A landscape with many valleys, sampled at points; each row gives a point and its height.
From any point a ball rolls to the lowest of the 3 points nearest to it. It stops when none of these is lower. Distance is the straight distance between rows; heights are no part of it.
z_119: [133 105 164 137 157 131 117 148  83 146 128 118 129]  h=23.8
z_928: [117 164 114 135  94 117 136 134 126 112 152 141 130]  h=11.3
z_133: [140 168 118 128  64 102 155 146 162  76 149 163 134]  h=24.1
z_752: [122 115 112 104 148 122 154 115 154 132  69 121 126]  h=28.6
z_342: [112 129  83  88 128 128 159 109 196  66  83 142 152]  h=73.7
z_871: [ 99 140 136 162 142 160  92 124 126 175 223 111 121]  h=35.4
z_48: [118 151  81 117 126 109 149  94 138 151 107 126 106]  h=27.5
z_972: [114 132 166 148 159 144 111 151  91 140 169 131 147]  h=36.0
z_940: [153  77 150 142 145 140 101 137  87 156  68 109 122]  h=43.9
z_725: [101 153 120 136 117 129 103  91 113 172 205 118  94]  h=22.7
z_460: [131 130 166 131 159 142 128 178  84 114 126 134 159]  h=46.6
z_623: [119 118 109  77 155 135 156 121 201  71  75 129 168]  h=72.3
z_776: [115 106 169 145 159 142 105 108  86 186 186  96  98]  h=2.6
z_530: [115 177 120 141  70 108 110 120 144 131 184 154  96]  h=24.2
z_600: [120  99 181 168 173 161  93 143  91 181 182 104 125]  h=6.7
z_318: [136 101 125 122 151 117 132 112 140 165  67 110 113]  h=32.8
z_977: [142 130  82 108 100 125 161 141 183  41 105 147 172]  h=74.1
z_775: [117 130 123 125 137 111 126  84 102 179 152 109  91]  h=39.8
z_983: [138  76 146 145 141 127 101 115  81 178 102  98  93]  h=52.7
z_877: [131 170 102 128  60  93 143 111 161 114 145 153 104]  h=16.8
z_268: [125 151  69 119  96 108 165 100 180 107 106 142 122]  h=23.7
z_753: [147 121 111  98 147 136 166 156 144  59  91 133 187]  h=54.6
z_683: [129  69 137 150 136 126  98  74  87 204 120  80  62]  h=53.7
z_525: [165  93 187 141 163 153 117 187  76 117  88 126 165]  h=47.7
z_237: [107 176 102 132  75 106 108  91 140 158 197 133  79]  h=4.9
z_232: [112 121 161 162 169 159  92 129 111 179 210 102 123]  h=34.9
z_652: [127  94 192 156 170 143  96 161  76 144 142 124 135]  h=26.4
z_293: [128 140 101 119 125 110 154 111 126 130 117 129 123]  h=25.5
z_329: [143 142 112 124 122 134 157 149 125  85 115 147 167]  h=24.9
z_507: [102 160 123 135 114 133 107 114 110 147 194 129 112]  h=22.1
z_454: [135  91 139  96 159 134 139 133 171 110  46 116 141]  h=39.9
z_204: [158  78 152 138 150 142 107 150  85 146  71 113 134]  h=49.0
z_71: [137 124 131 119 152 120 142 131 103 142 103 123 129]  h=20.5
z_13: [120 110 165 145 155 139 107 128  85 165 173 118 114]  h=27.9
z_827: [139 151 122 124  85 131 157 171 150  39 130 161 174]  h=66.5
z_124: [127 120  75  91 116 126 161 128 210  37  98 145 168]  h=72.4
z_300: [105 171 132 150  91 124 106 146 144 128 194 149 127]  h=27.7
z_273: [138  93 174 151 158 138 104 136  70 162 140 111 118]  h=6.6
z_494: [136  92 131 105 157 135 133 119 162 142  46 120 118]  h=33.3
z_8: [150 118 161 120 158 146 150 178  94  90  99 134 179]  h=30.3
z_744: [121 165 138 139 118 135 130 165 114  95 156 158 158]  h=29.2
z_537: [167  91 158 117 150 147 141 166 112 107  59 114 165]  h=51.8
z_233: [134 155  91 116  89 116 160 125 159  80 118 155 140]  h=21.4
z_816: [143 138 140 124 143 144 159 176 110  69 123 144 184]  h=57.7
z_401: [129  74 151  74 158 152 128 125 192  96  37 117 150]  h=49.8
z_477: [136 108 110  87 161 139 158 138 179  72  75 127 170]  h=69.7
z_678: [109 179 125 141  66 105  97 120 162 152 211 144  88]  h=18.2
z_723: [123 169 101 129  83 106 143 113 133 117 147 147 115]  h=13.6
z_955: [128 141  99 112 130 121 163 125 130 109 105 135 139]  h=27.0
z_798: [105 136 145 149 148 143 107 130  99 159 188 127 120]  h=28.0
z_105: [147  89 139 131 153 131 110 122 108 163  65 107 116]  h=37.6
z_697: [120 181 136 148  77 116 110 155 149 114 184 164 123]  h=30.4
z_713: [126  83 173 152 155 139 102 110  77 181 158  92  97]  h=34.3
z_640: [136 100 128 134 142 114 108  99 106 182 106 100  93]  h=53.6
z_671: [132 167  96 126  68 107 148 120 160 103 131 153 126]  h=19.3
z_269: [151  74 157 105 155 160 121 139 161 108  28 113 147]  h=52.6
z_797: [140 122  86 100 126 130 160 136 175  55  96 136 184]  h=68.7
z_278: [111 125 144 137 149 123 115 105  91 169 170 113 104]  h=34.7
z_369: [104 173 122 152  87 123  91 140 151 142 202 140 111]  h=24.6
z_18: [105 160 126 165 116 139  86 146 145 148 210 134 122]  h=28.9
z_681: [118 136  91 101 134 119 162 103 167 116  83 135 129]  h=25.9
z_838: [123 153 127 133 129 129 134 137 104 123 148 143 134]  h=6.3
z_654: [156  83 141 129 157 137 121 139 127 136  45 116 130]  h=45.7
z_553: [122 177  73 122  53  83 139  77 163 148 155 139  71]  h=35.5
z_610: [151 126 133 117 153 132 152 154 106 107  96 133 159]  h=3.1
z_686: [110 160  98 125 100 110 122  83 113 157 173 128  93]  h=16.6
z_473: [123 164  90 126  77  99 141  94 139 130 142 146  99]  h=16.2
z_548: [133  86 143 151 143 121 100  91  79 191 134  96  84]  h=48.9

Two balls start at each pair of points below. Name the first point that both come to, or write none.
z_972 / z_293 -> none
z_507 / z_723 -> none
z_300 / z_871 -> none
z_752 / z_233 -> z_671
z_473 / z_133 -> z_723
z_269 / z_105 -> z_752
z_278 / z_232 -> z_776

For each start below, name the point where the ball stops.
z_798 -> z_776
z_697 -> z_237
z_18 -> z_237
z_955 -> z_610
z_797 -> z_610
z_525 -> z_610
